Points on a hilly landscape, in no order, each with its height.
A ball rolls from a point to the lowest of its 2 nearest points, and stops where none of them is lower. Distance is the straight distance between rows; heights are no part of it.
j218: [ 77 130 149 134  88 136 114 100 172 132 118  98  80 136 170 115 131 128
  77 106 137 121 123 182 111 141 180 113 127 170 132 124 185 149 106 118
 150  96  82 132 159 138 137 132  98 192 180 140 130]  (h 269)
j695: [ 56 133  90 139 177 148 110 140 172 169 147 117  65 126 118  97 137 112
  87 171 147 114 107 167  88 177 168  77 101 137 119  99 123 134 110 176
  59 103  85 108 198 149 125 133 130 131 159 156 155]  (h 603)
j148: [119  87 153 101 166 100 146 177  90 127 124 194 128 123 183 137 124 111
 137 110 107 121 127 134 173  76 184 189 130 162 119 103 124 173 144 100
 162 119 102 129 109 137  90  94 138 167 157 110  99]  (h 428)
j871: [125 128 160 139  74 138 116  67 127  93 144 110  96 120 139 139 122 149
 131  90 132 119 180 110 135 123 134 164 146 145 124 134 183 135 131  70
 166 118  79 106 149 169 153  79 103 170 148 120 126]  (h 368)
j200: [ 86  86  94 125 117 125 135 121 159 141 112 141  54 119 160 120 139 135
  78  80 126  80 178 145 109  95 200 221 114 158  94 127 216 173 140  75
 188 100  89 118 172 152 137  85 126 176 183 127 103]  (h 78)
j115: [172 150 180 149  70  77 141 135 101  98 111 141 188 133 153 129 115 137
 151 110 122 121 100 128 168  78  94 127 185 110 143 144 102 122 129 130
 203 118 189 151  65  83 125 139 113 110  81 101 106]  (h 595)
j886: [124 136 143 157  27 104 114 133 151 118  98  60  95 126 114 126 128 176
 114 120 122 116 136 122 134 101  66  98 149 133 116 128 144 159 152  91
 232 110 145 119 105 123 156 142 119 111 137 114 155]  (h 313)
j807: [143 142  86 117 141 149 171  74 185 167 117 103 153 184 148  95 105 141
  89 142 147 158 119 159 109 170 171  59  91  94 133 146 149  46 123 162
  64  68 121 133 130 130 147 165 150 157 145 134 107]  (h 516)
j613: [136 164 192 144  88 123 139 114 128 123 136 121 175 114 147 118 109  75
 133 166 134 124  70 152 119 140 141  74 147 110 154 134  82 120  85 162
 104 137 127 168 103 116 151 159 103 157  94 128 139]  (h 488)
j15: [144 117 102 128 122 125 142 168 111 133  82 142 138 155 128 107 155 149
 131 110 131 127 108 116 138 111  96 171 148 133 155 147 148 117 129 137
 183 140 223 142  90  74 110 150 120  75 144 171  97]  (h 294)
j457: [137 143 111 138 101 156 132  38 125 131 146 115  91 111 131 152 108 149
 127  97 138 115 191  87 119 130 143 160 121 123 101 162 200 117 148  54
 133 132  88  66 193 186 155  45 130 166 102 126 134]  (h 406)
j674: [128 114 106 143 154 146  88 125 107  91 147 146  81 107  63 176 125 135
 132 113 119 137 194 103 103 114  77 152 110 132  94 143 132 153 149 107
 144 182  87 108 160 175 131  88 138 109 100 119 166]  (h 148)
j900: [138 128 156 121  83  79 133 168 122 110 117 151 148 146 159 112 144 126
 134 102 110 112 116 147 154  71 119 157 168 129 145 129 117 143 124 116
 214 102 167 165  85  78 104 149 121 119 141 135  85]  (h 552)
j898: [ 49 183 160 161  98 124  88 122 176 150 142  24 100 120 134 116 145 158
 140 160 107 118  62  94 149 211 128  64 134 167 149  65 157 136  95 115
  84  66 140  73 150 145 124  85 112 144 169 106 136]  (h 482)
j269: [ 60  75 153 110 165 120  83 159 157 103 139 125  80 127 138 140 164 132
 126  97 117  96 144 178 156 134 175 168 121 190 122  51 145 170 109 120
  97  94  59 136 131 159  80 119 139 134 218  97 102]  (h 207)
j391: [206 154 152 136  88 142 154  94 100 115 123 121 194 127 119 140 108 115
 157 130 136 130 104  92 133 135  99 140 156  98 150 152 123  99 112 124
 132 156 188 128 104  99 146 124 125 102  64 127 124]  (h 554)
j675: [143 130 138 157  94 126  96 141 102 100 133 102 107  91  87 142 136 129
 143 166 133 118 119 118 105 132  71  90 145 129 139 136  94 161 125 143
 123 177 129 133 124 130 152 134 118 101 100 125 175]  (h 711)
j162: [141 117  57 106 207 156 131 129 124 142 134 168 108 125  71 135 137 122
 127 145 138 155 139 107  89 162  98 116 108  97 111 143 105  97 142 178
  41 168 116 113 175 135 127 130 157  76 106 151 163]  (h 543)
j666: [194 145  78 102 137 163 140 115 139 105 122 100 153 171  95 126 143 168
 124  96 149 150 167 121  98 141  91 121 121 119 130 167 163  76 144 129
 152 122 170 134 123 118 138 139 137  67 136 144 101]  (h 243)
j340: [178 125  94  94 194 139 154 105 104 114 156 175 154 138 119 142 119 122
 137 130 134 150 159 101 139 131 162 151  99 113 115 125 127  90 159 119
  49 142 110 101 147 149 107  89 162 136 100 123 125]  (h 724)
j728: [127 182 166 171  90 150 114  75 141 133 166  64 125  99 124 133 110  99
 133 159 141 119  83 104  98 198 118  60 135 119 156 120 118 130  91 144
  92 128 103 121 164 140 156 120 109 147  97 133 166]  (h 308)
j28: [ 93 134 138 102 223 133 112 150 145 155 152 126 174 120 121 122 138 112
 144 170 119 132  87 138 160 178 181  98  95 121 125  75  69  95 123 162
   8  97 112 118 151 146  87 134 136 145 159  93 120]  (h 585)
j144: [175 113  82 103 167 147 201  85 100 146 111 210 121 115 152 134 130  87
 113 101 154 118 163 111  90  96 172 223 104 104 137 171 180 114 143 100
 142 176 152 131 135 149 121  77 145 151  86 154 103]  (h 497)
j33: [115 111 122 117 152 104  96 178 104 105 128 177 125 117  69 147 121 151
 144 123 115 130 169 144 143  76  63 115 111  93 102 147  80 135 181 129
 178 153 120 128 109 125 106 158 165  84 103  97 134]  (h 149)
j966: [122 115 105 111 145 115 120 160 109 127 111 128 155 150 123 127 126 170
 157 106 117 131 154 100 163  94 114 148 109 131  95 115 144 113 185  73
 162 108 150  99 108 139  90  91 161 114 149 111  87]  (h 239)
j533: [116  66  82  95 187 115 163 175 100 162 117 208 126 133 178 120 120 120
  98 116 119 116 147 132 150  62 200 213 103 141 123 108 131 142 160 141
 169 140 139 117 109 119  78 111 177 143 162 124 102]  (h 369)
j838: [193 143 159 138  87 110 152 129  98 127 113 139 214 140 132 115 113 140
 152 139 130 141  94 110 168 105 101 111 154  87 148 159  91 104 124 148
 147 138 176 152  80  94 131 168 132 113  79 111 108]  (h 584)
j615: [101 102 171 123 116  91 117 187 128 101 135 159 116 132 123 131 149 121
 137  85 112 113 148 164 165  58 109 154 155 139 136 124  80 160 142 127
 215 106 123 183  88  94  91 147 128 108 141 118  99]  (h 508)
j860: [219 156 163 116 106 128 121  94  95  77 142 138 203 147 132 157 130 150
 181  91 123 158 140  96 134 121  50 156 159 102 145 150 140  87 128 106
 138 131 185 129  93  97 120 125 143  96  53  80 108]  (h 518)
j70: [156 162 172 152  61 151 122  95 132 115 152  63 117 110 115 121 130 124
 157 163 145 117  77  77  87 188  81  93 154 133 164 143 132 142  80 157
 111 141 166 144 142 117 167 120  82 105 101 167 161]  (h 352)
j800: [ 80 136 179 166 100  90 127 169 102 131 137 133 114  95 143 141 100 115
 132 156 115 118 114 123 146  91 123  90 131 134 110 112  91 167 139 107
 160 159 106 110 119 152 136 133 113 171 102 124 170]  (h 433)
j659: [110 129  62 144 116 140 131 123 148 178  99  98 119 144  95 109  86 182
  95 152 131 152 144 137 109 104  88  27  92  88  96 147 122 107 169 154
 162 111 138 101 111 108 158 178 156 115 137 118 151]  (h 385)
j62: [149 111  66 102 179 157 173 101 117 133 127 186  97 143 139 132 136 108
  98  92 150 125 179 131  87 127 179 223 103 134 107 159 191 115 133 114
 118 149 120 128 179 161 137  70 140 135 108 172 108]  (h 469)
j87: [ 98 115 100 139 115 149 139 119 162 155 110 110  68 147 158  96 143 139
  81 137 151 106 110 156  98 144 176 141 124 157 137 128 184 131 107 150
 130 102 128 131 163 126 152 117 111 157 174 157 126]  (h 321)
j117: [ 74 143 193 146  54 115 111  71 173 116 161  80  86 113 145 135 122 107
 114 106 118 116 143 165 124 145 153 105 134 141 130 115 148 152 113 101
 157 110  45 125 166 157 146 128  73 205 155 123 151]  (h 208)
j124: [ 59 152  81 148 141 142 119 111 198 188 114  99  70 149 119  95 124 136
  66 158 141 121 111 173  80 164 136  39 100 116 129 130 135 132 114 179
 102 100 105 127 164 155 161 149 132 156 159 162 173]  (h 577)
j772: [143 138 177 118 101 130 106 134 133  66 129 118 133 142  98 129 166  94
 145 118 132 136 117 158 104 137  68 134 188 136 173 135  99 130  87 158
 149 140 177 202 104  89  95 164  97  80 129 147  94]  (h 375)
j596: [ 56 121 177 154  56  77 103 148 163 109 113  85  90 130 139 135 127 120
 111 106  98 117 124 171 155  87 120  92 143 161 132  99  99 172 111 116
 201 105  95 156 103 118 136 167 100 157 157 140 133]  (h 213)
j103: [142  76  83  76 156 109 196 108 142 152 119 184 148 149 193 107 135  72
  68 103 144 120 148 191 127  96 238 196 108 135 137 140 153 125 116 164
 149  96 110 178 122 115  90 138 163 171 169 131  75]  (h 268)
j510: [ 75 119 130 155 132 132  75 157 107 107 156 131  50  76  70 149 119 115
 138 168 118 124 137 123  90 140  59 113 134 149 120 115  81 185 108 157
 129 187 110 119 160 158 140 153 115 107 102 148 184]  (h 687)
j156: [141 139 128 155  59 111 124 139 124 137 101  87 139 128 146 118 100 163
 132 143 124 121 128  92 141  98  70  91 129 127 123 131 144 148 145  77
 190 115 164  88  90 112 163 129 122 119 103 131 152]  (h 354)
j625: [133 134  71 147 158 143 103 136 110 135 148 119 104 108  61 150 118 158
 128 149 130 140 167  73 105 149  86 123  96 109 110 141 141 121 158 113
  91 161 125  84 162 157 156  84 161  98 104 126 176]  (h 191)
j985: [132 139 132 162  80 102 136 162  82 138 112 133 161 110 126 132  96 142
 144 156 117 126 114  89 135  78  89  90 126 107 108 134 105 165 154 101
 173 161 149 100 104 113 137 130 128 149  88 111 163]  (h 392)
j734: [124 124  90 130 191 147 123 154 108 166 137 161 147 102  84 124 125 106
 132 187 141 140 107  76 109 158 128 121 111  92 136 123  96 102 138 169
  49 177 137 101 147 130 150 120 152 106 104 137 155]  (h 567)
j541: [120 141 119 119 133 136  96 112 178 109 148  41 151 154  92 118 135 154
 158 139 123 147 117 116 117 183  76  65 135 137 151 106 125  97 105 133
  81  68 170 128 122 124 122 145 126  93 155 114 103]  (h 324)
j760: [127 118 111 120 160 132 120 158 128 131 116 144 142 132  96 138 123 136
 134 130 128 144 119 152 123 119  94  98 126  97 118 135  80 117 155 172
 138 151 121 146 112 117 113 181 149  89 124 121 134]  (h 209)
j434: [ 84 103 165 113 146  90 100 153 149 100 149 145 124 141 128 127 143 122
 106  69 101 104 170 187 174  93 122 115 152 136 123 122 100 148 129 111
 191 104  74 175  85 117  87 166 125 140 190  88 101]  (h 448)
j460: [ 56 169 180 173  91 119  87 121 150 151 151  52  82 115 141 148 133 142
 136 147 116 105  79  99 148 171 139  76 134 167 130  86 152 156 115 102
  89 127 104  73 165 145 155  90  94 152 135 110 168]  (h 514)
j681: [ 95 134 180 136 152 133 105 116 116 110 160 141 103  92 149 150 147  81
 130 131 134 112 116 145 140 149 176 174 132 160 132 120 131 169  98 127
  91 139  66 134 159 166 127  97  91 172 136 135 145]  (h 529)
j128: [ 83 158 153 175  70 111 106 147 112 168 130  97  93 107 146 139 117 121
 127 168 121 108  98  91 140 124 128  82 133 153 115 103 136 173 142  95
 142 137 135  69 139 139 165 104 113 161 118 141 179]  (h 472)
j697: [ 65 109 154 112 162  74 111 163 149 109 144 162 116 116 126 153 121 130
 132  76  92 114 168 165 173  77 131 109 111 129  85 107  77 159 162 100
 169 117  44 138 113 155  83 135 165 162 162  75 118]  (h 381)
j515: [203 131 117 114 141 152 161 101  74 135 121 172 181 133 133 131 121 117
 149 134 144 141 124  79 118 137 104 161 124  96 130 156 144 105 128 121
 111 186 171 121 115 116 134 109 139 107  74 128 150]  (h 553)
j455: [ 94 124 157 129 130 124 117 159 153 160 116  90 108 130 167 101 160 110
 122 146 115 107  64 150 153 164 183 129 149 179 148  71 131 166  89 155
 105  73 154 154 119  98 110 145 100 144 203 137 101]  (h 195)
j669: [ 50 155 141 132 137 134 107 130 186 139 123  50 103 131 130 118 133 156
 135 166 117 131  74 139 147 183 138  50 113 146 136  77 120 129 115 141
  90  71 136 116 137 136 125 146 117 147 179 115 121]  (h 432)
j983: [195 107  48  83 211 140 181  98 129 155 124 195 164 164 111 135  99 156
 129 125 156 175 161  97 123 129 168 140  83 100 110 147 105  38 174 126
  34 139 114  96 142 138 130 104 180 117  97 117 117]  (h 748)
j107: [ 97 140 163 106 175 126 127 151 134 151 141 124 204 129 137 120 126  76
 149 181 109 140  70 160 178 168 171  99 119 110 130  99  52 110 106 161
  35 112 123 156 104 140  98 161 142 138 149 101 105]  (h 541)
j658: [190 111  83 141 102 122 123 157  98 134 109 155 156 123  86 128 115 170
 148 130 128 133 117 101 100 105  42 127 146  91 146 171 111 119 147 138
 192 171 222 118 100  73 147 155 142  53  75 121 135]  (h 205)
j394: [104  95 143 112 141 124 130 182 134 130 120 162 123 134 153 101 142  99
 114 130 129 119 108 180 134 108 163 155 143 148 140 122 107 152 110 157
 130 136 132 171 103  98 102 159 122 132 161 144 110]  (h 326)
j798: [141  76  88  87 196 111 176 157 107 167 108 204 166 155 179 107 138 102
  95 109 131 116 134 170 147  91 209 198  95 128 133 116 124 115 143 169
 123 122 122 144  91  99  77 136 164 135 157 115  72]  (h 319)
j630: [126  87 105  80 116 125 175  92 163 136 123 147 122 144 190 107 124  98
  66  86 131 120 150 205 119 105 217 181 124 139 107 141 190 128 107 127
 153  90  72 179 130 121 123 144 124 193 181 129  92]  (h 215)
j894: [ 96 126 123 120 212 138 114 131 126 134 162 164 122 109 132 154 120  85
 125 150 121 137 139 151 164 138 187 151  85 139  95  90  99 133 141 140
  22 125  31 106 175 185  94  72 152 154 133 100 157]  (h 664)
j475: [162 150 138 142  91 152 151  92 139 155 137 120 173 128 142 104 104 118
 120 163 148 141  96 149  90 159 127  82 143  93 151 163 129 104  92 174
  96 130 141 146 136 106 164 164 111 147 101 136 147]  (h 451)
j136: [196 131 114 132  73 133 132  98 131  97 134 131 178 130  98 162  88 152
 142  90 129 149 152 160  99  94  65  83 133  70 115 180  91 110 135 136
 203 125 119 159 105 115 137 186 140 106  68  84 147]  (h 788)
j794: [143 136 180 115 166 103  98 165  45 101 125 175 163 100 117 156 152 105
 192 141 116 117 114  92 190 113  83 184 158 129 133 114  70 149 141 122
 131 181 178 127  95 110  92 126 129  87  76 123 128]  (h 586)
j437: [166 138  84 124 134 165 164  79 161 145 125 129 143 160 135 106 112 110
 101 135 142 145 113 146  87 167 157  98 113  91 151 169 157  62 106 158
  80 116 156 145 144 107 167 144 115 122 127 159 114]  (h 486)
j628: [ 55  98 171 102 165  91  99 150 155 111 143 118 124 138 130 143 137 136
 135  91  98 123 165 169 178 123 168 124 116 157  82  66 110 151 155 117
 103  85  19 139 129 174  82 130 144 170 191  72 127]  (h 306)
j375: [108 146 180 125  70  99 127 125 127  98 128 124 120 116 141 130 129 125
 113  86 130 112 153 147 141 101 131 146 152 134 133 140 152 153 123  89
 197 119  79 155 119 142 137 113  96 173 123 137 122]  (h 320)
j308: [189 132 164 109 126 118 130 122  97  49 132 141 157 133 117 144 151 128
 181  90 113 142 158  99 146 133  84 178 156 126 155 126 137 115 118 102
 134 154 184 140 105 109  96 114 106  72  92 126  91]  (h 478)
j685: [103 122 111 147 129  96 151 205  74 180  91 173 126 117 176 109 109 131
 112 152 112 109 114  91 165  52 159 158 116 144 114 126 128 174 178 103
 184 137 160  94 103 122 136 116 126 157 154 151 135]  (h 358)
j852: [149 147 120 112 179 151 157 106 154 160 133 120 167 126  90 120 111 120
 135 166 139 161  79 133 108 189 133  46 110  76 149 139  60  69 112 187
  26 128 131 147 140 125 142 177 150 128 115 105 133]  (h 545)
j127: [ 87 139 190 137 116 105  95 150 101 115 148 119 100  88 150 145 142 105
 141 126 116 119 114 130 162 114 154 136 148 168 128  85 105 177 113  99
 136 138  91 132 142 145 116 117  97 166 143 126 148]  (h 481)
j957: [178 135  87 131 115 130 155 121 134 177  91 102 166 163 148  95 123 182
 128 139 122 148  99  81 148 120 116 105 131 115 139 150 146  69 158 126
 133 109 210 105  86  84 147 135 133 104 146 151  97]  (h 302)
j633: [ 83 127 183 142  66  98  83 122 173 103 141  80  98 116 141 143 132 129
 111  80  96 106 135 165 165 132 144  85 148 160 121  84 134 158 133  92
 158 109  64 134 121 161 130 143 100 177 176  98 147]  (h 133)
j300: [145 144 109 123 147 152  94 120 130 108 157  93 115 115  64 151 139 157
 179 145 125 149 160  58 130 177  64 117 119 157 139 118 141 110 132 104
  67 135 145  70 165 151 131  89 141  86 118 116 128]  (h 236)
j739: [150 123  75 130 124 155 116 130 126 113 124 111 106 143  87 137 143 175
 135 116 119 144 159 116  95 122  48 110 129 126 123 153 147 114 146 116
 151 131 161 112 130 126 139 142 148  80 118 132 128]  (h 206)
j80: [184 123  92 125 166 133 161 128  79 137 111 196 142 129 146 128 136 125
 140 114 147 137 154  75 114 116 144 198 125 118 129 149 160 112 144 111
 136 173 190 106 124 121 130  95 145 114  95 164 105]  (h 525)
j828: [ 85 126 109 117 228 138 110 159 132 153 140 136 136 138 118 151 129 126
 152 145 124 145 126 109 170 148 174 112  92 150 100  65  84 106 153 133
  15 108  74  89 165 172 104  86 171 137 155  88 131]  (h 627)
j335: [170 111  36  99 194 144 168 128 134 177 109 159 140 172 108 117 112 171
 128 131 134 149 159  94 128 116 139 123  72  87  95 150 117  63 188 123
  92 122 123  72 146 130 133 127 186 112 127 132 127]  (h 768)
j220: [154 115  89 102 181 177 150  94 150 121 137 150 138 138  77 119 137 100
 126 141 139 155 128 133  92 179 135 104 114  98 144 138  94  89 107 193
  43 136 111 163 153 128 121 157 143 112 119 140 126]  (h 519)
j929: [ 67 123 136 161 156 141  73 154 146 103 154 109  37 102  83 149 149 121
 133 140 125 108 144 126 102 161  94 130 125 166 129 110 127 172 101 151
 100 162  69 109 178 151 143 108  99 104 146 145 155]  (h 663)
j466: [114 120 106 131 105 123 143 133 126 144 111 135  88 138 142 123 122 124
 100 132 128 114 147 148 104 111 146 130 119 124 108 154 153 126 121 126
 150 134 106 130 123 131 149 112 121 155 150 156 151]  (h 366)
j713: [166 116 108 104 123 138 140  92 167  79 127 128 129 169 109 131 140 124
 138  91 144 151 159 157  94 136 103 140 132 112 127 175 152  96 116 121
 144 124 124 174 133 124 121 153 115  92 116 138  95]  (h 286)
j44: [178 143 142 138  88 156 139  64 115 113 145 120 139 137 137 127 112 114
 116 130 142 144 138 131  73 153 126 121 133  99 138 155 158 117  90 130
 134 148 121 151 147 132 160 127 117 143  75 153 142]  (h 417)
j810: [ 98 143 188 160  93  96 122 189 101 128 104 119 105 115 157 110 150 108
 145 154 127 100  77 101 145 116 135 156 161 182 161 111 113 170  97 133
 147 125 175 135 104  94 157 127  79 120 131 166 124]  (h 327)
j730: [139 120  56 128 122 133 163 122 133 180  86 118 156 163 139 107  89 180
 109 142 119 140 136 121 135  88 129  85 106  93 103 158 142  88 167 114
 155 110 161  84  97 120 157 149 145 123 126 126 132]  (h 351)
j295: [166 155 183 138  89 128 112 131  99  87 123 115 144 117 129 124 169 107
 152 138 142 108 111 105 111 149  74 169 190 143 170 125 120 140  82 144
 137 158 192 175 103  83 143 139  92  77  92 154 116]  (h 422)
j49: [189 155 133 122  88 131 136  67 138 103 139  97 182 146 115 145  86 155
 128 100 131 150 173 135 123 100 102  66 121  81 117 149 130  92 149 106
 140 106 106 131 106 131 145 156 154 135  89  76 131]  (h 807)
j683: [ 92 143 133 123 124 117 110 161 170 136 112  51 143 147 118 110 133 160
 140 149 113 119  99 131 145 155 111  75 139 147 132  92 120 123 123 128
 121  55 164 114  90 113 123 145 119 104 184 125  93]  (h 377)
j321: [ 96 118 135 166 118 100 138 195  77 167  76 163 103 109 176 100 145 133
 125 152 121 107  89  90 138  89 157 185 139 165 140 108 149 181 128 115
 173 142 174 119 125  96 135 116 108 139 150 169 129]  (h 384)
j125: [150 119 109 108 147 142 161 119 125 124 131 166 137 140 148 118 124  92
 114 115 148 139 128 140  99 115 165 171 132 120 120 152 128 107 116 144
 126 145 106 156 128 140 117 123 131 151 115 147 124]  (h 404)
j334: [147 132 174 101 165 105 121 162  94 105 142 153 191  92 115 131 143  93
 171 149 108 127  93 112 175 132 113 148 148 132 138 106  69 111 134 154
  88 149 163 147  84 103  91 138 132  82 108 100 118]  (h 535)
j560: [ 67 113 117 135 177 151  94 144 159 140 149 140  44 124 116 133 166 103
 107 135 138 111 132 156  92 169 144 137 113 173 125  99 136 159 115 163
  80 133  76 102 187 160 118  82 123 123 173 142 148]  (h 633)
j901: [195 154 139 168  67 151 128  66 117 110 170  94 128 116 115 134 132 139
 144 131 148 148 124  90  63 177  77 104 129 102 150 154 156 132  93 123
 115 144 149 126 158 129 180 123 105 113  61 133 163]  (h 387)
j968: [127 143 120 108 155 157  94 117 145 105 154  73 131 144  90 143 126 152
 154 126 121 160 143 104 134 169  84  94 116 132 123 109 140  84 136 119
  74  92 112 113 138 137 123 123 139  90 127 106 136]  (h 279)
j909: [144 132  99 130 141 165 133  70 135 107 138 139  81 119 109 142 134 140
 118  96 149 135 186 115  91 155 156 179 110 118 115 156 191 116 137 100
 110 136 102 104 186 177 151  57 129 130 123 154 131]  (h 436)
j516: [103 130  95 144 194 156 124 153 126 194 108 124 120 115  96 109 123 128
 127 190 127 128  71  84 129 167 148 106  98 114 139 114 104 112 122 169
  57 147 141  93 154 135 124 137 123 112 152 168 143]  (h 593)
j891: [ 88 150  95 128 134 157 144  88 195 180 124  77 111 154 131 103 124 157
  73 153 140 132 125 170 101 150 176  34  99 105 118 119 147  99 128 142
  74  65  98 104 163 143 150 141 145 178 148 137 123]  (h 548)
j862: [142 112  94 126 111 131 148 125 120 127  94 134  56 132 148 117 139 141
  83 102 138 108 156 126 117 112 161 201 124 164 116 144 225 152 133  85
 180 117 147  98 155 140 164  80 118 158 167 162 111]  (h 147)
j398: [ 64  88 126 128 159 125  96 172 150 140 116  87  87 132 157 110 162 140
 126 151 116 101  93 151 152 150 176 140 118 193 135  48 147 164 113 136
  88  87 114 116 128 138 102 118 136 113 209 114 105]  (h 92)
j532: [127 127 182 104 188 108 119 168  97 133 123 148 198 131 145 128 151  89
 176 147 102 121  96 144 201 132 144 137 139 127 130  75  53 115 129 154
  84 123 134 164  89 113  58 150 139 109 151  95  97]  (h 475)
j253: [151 121 133 105 113 140 127 101 160  59 147 100 137 168 112 117 142 110
 123  77 132 142 133 177 103 159  98 136 165 132 169 155 127 107  80 159
 141 120 144 216 103  97 104 176  96  90 140 155  91]  (h 331)
j92: [159 128 107 114 100 118 130 148 127 106 115 154 149 157 101 126 140 145
 142 108 138 135 121 143 128 110  64 123 149 110 157 174 120 116 143 161
 194 142 210 157  91  67 104 165 113  55 111 127  87]  (h 251)
j558: [148 108 108 115 177 121  95 130 109  99 144 158 121 107  58 170 112 148
 138  92 128 145 206 121 113  88  72 109 115  99  89 148  92 133 172 125
 150 168  83 120 128 154 114 141 171 102  85  82 144]  (h 101)
j41: [184 121 131 149  91 143 134 123 100 111 129 156 149 111  96 146  92 141
 117 153 139 139 140 131  79 102  66 100 138  81 123 182  82 147 134 165
 177 163 153 148 117 117 156 179 145  97  51 112 176]  (h 770)
j346: [107 148 176 155  28  86 113 130 153  97 128  74 116 131 133 127 130 151
 112  75 111 121 146 153 146  87  99  97 145 137 124 137 133 171 113 101
 233  93 115 147 104 128 137 162  98 153 135 128 119]  (h 267)
j737: [132 134 107 110 204 138 139  95 121 122 160 168 146 126 105 170 115 121
 136 115 124 145 179 115 134 121 164 154  92 115 101 123 121 107 155 107
  47 147  33  95 172 188 120  79 173 154 101 106 159]  (h 699)
j792: [112  97 106 100 132 157 148  96 150 118 138 142  78 143 158 116 137 108
  95  79 141 114 165 178 106 122 195 207 109 134 120 156 195 139 128  96
 159 122  70 164 163 148 127 101 105 179 172 142 105]  (h 151)
j431: [111 167 228 138 108 114 136 111 110 112 168 134 186 108 170 145 120  58
 146 168 141 130  85 144 155 141 160 127 161 119 142 115  86 135  94 134
  85 127  90 162 117 132 124 123  99 173  89 119 145]  (h 532)
j71: [161 131  74 135 106 148 165 139 144 133  70 104 142 162 153  89 156 183
 129 126 131 139 102  95 139 145 115 140 131 150 151 126 176 107 125 123
 174 108 239 111  94  71 129 132 114  75 153 165  70]  (h 249)
j143: [ 80 132 163 129 108 102 129 173 133 134 122 122 121 120 154 105 140 107
 134 158 121 118  67 156 155 143 147 123 143 166 156  97  83 158  94 160
 119 108 151 171 102 101 124 168 101 130 157 155 130]  (h 265)
j98: [ 95 163 163 181  67 130  99  86 148 122 150  86 110 109 139 143 104 109
 113 140 138 133 112 137 118 149 143  78 134 137 138 130 137 141 112 125
 127 130  64 104 162 181 159 121 104 187 103 130 188]  (h 262)
j35: [138 111 160 114 158 128 130 160  87 123 121 180 152 124 180 119 155  78
 147 129 132 115  98 149 162 122 173 214 152 157 146  97 112 136 101 146
  92 132 142 174 104 110  84 136 122 136 142 135  88]  (h 389)
j986: [177 132 110 152 108 142 144 117  80 155 112 157 155  70  97 139  97 136
 124 165 148 125 103  87  89 123  82 119 139  80 132 161  88 130 126 144
 135 205 161 109 120 104 170 153 143 108  52 140 191]  (h 751)
j413: [166 137 134 165 104 144 119 119  95 143 157 117 126  58  75 143 102 107
 141 179 140 135  92 103  90 159  62 104 134 103 124 144  95 152 102 154
 114 189 159 115 135 122 167 159 117 109  37 128 206]  (h 734)
j288: [147 113  98 114 122 122 155 139 122 133  92 129 123 142 152 112 147 166
 134 112 113 136 149  97 146 103 140 184 116 153 120 133 177 120 150  79
 176 104 175  88 113 107 118  89 139  99 151 146  92]  (h 181)
j550: [134 113  81 108 114 117 170 123  94 153  90 159  97 129 173 116 128 147
 129 101 133  98 164 101 121  83 160 225 122 144 114 143 221 153 160  73
 209 131 181 108 128 123 133  82 140 139 141 149  82]  (h 123)
j769: [101 122 134 124 111  82 125 170 123 163 102 115 126 131 159 123 108 154
 136 132 115 114 136 104 178  59 143 126 106 136  89 112 139 140 167  67
 182 115 147  81 103 128 131 111 121 148 153 112 123]  (h 303)
j17: [179 131  68 144 100 147 131 114 114 147  86 112 125 139  88 121 109 189
 130 133 140 129 140  81  92 121  34 112 122  97 113 186 141 111 162 125
 192 152 205  96 124  94 165 148 151  60  93 142 145]  (h 167)
j439: [161  99 125 106 186 146 144 126 112 123 118 164 154 140 172 117 147  98
 110 109 135 134 124 125 126 142 182 193 131 139 140 127 161 113 115 134
  98 129 145 153 126 125  87 103 127 124 143 137  92]  (h 444)
j411: [151 141 163 127  60 130 112  78 147  98 152  99 164 123 118 147 102 127
 127  89 123 134 151 169 139 118  99  86 145  98 122 149 119 109 122 109
 153 111  75 166 110 144 131 159 118 151 114 103 137]  (h 827)
j47: [113 132 209 109 139 123 113 111 118  91 174 157 158  91 181 148 139  58
 139 133 125 127 116 155 147 141 201 159 155 151 129 117 108 162 101 113
  76 141  55 162 131 141 106  92 120 198 113 113 133]  (h 578)

For each start below, name the point where the ball stops.
j295 | j17
j898 | j558
j838 | j633
j115 | j398
j983 | j532
j148 | j200
j44 | j633
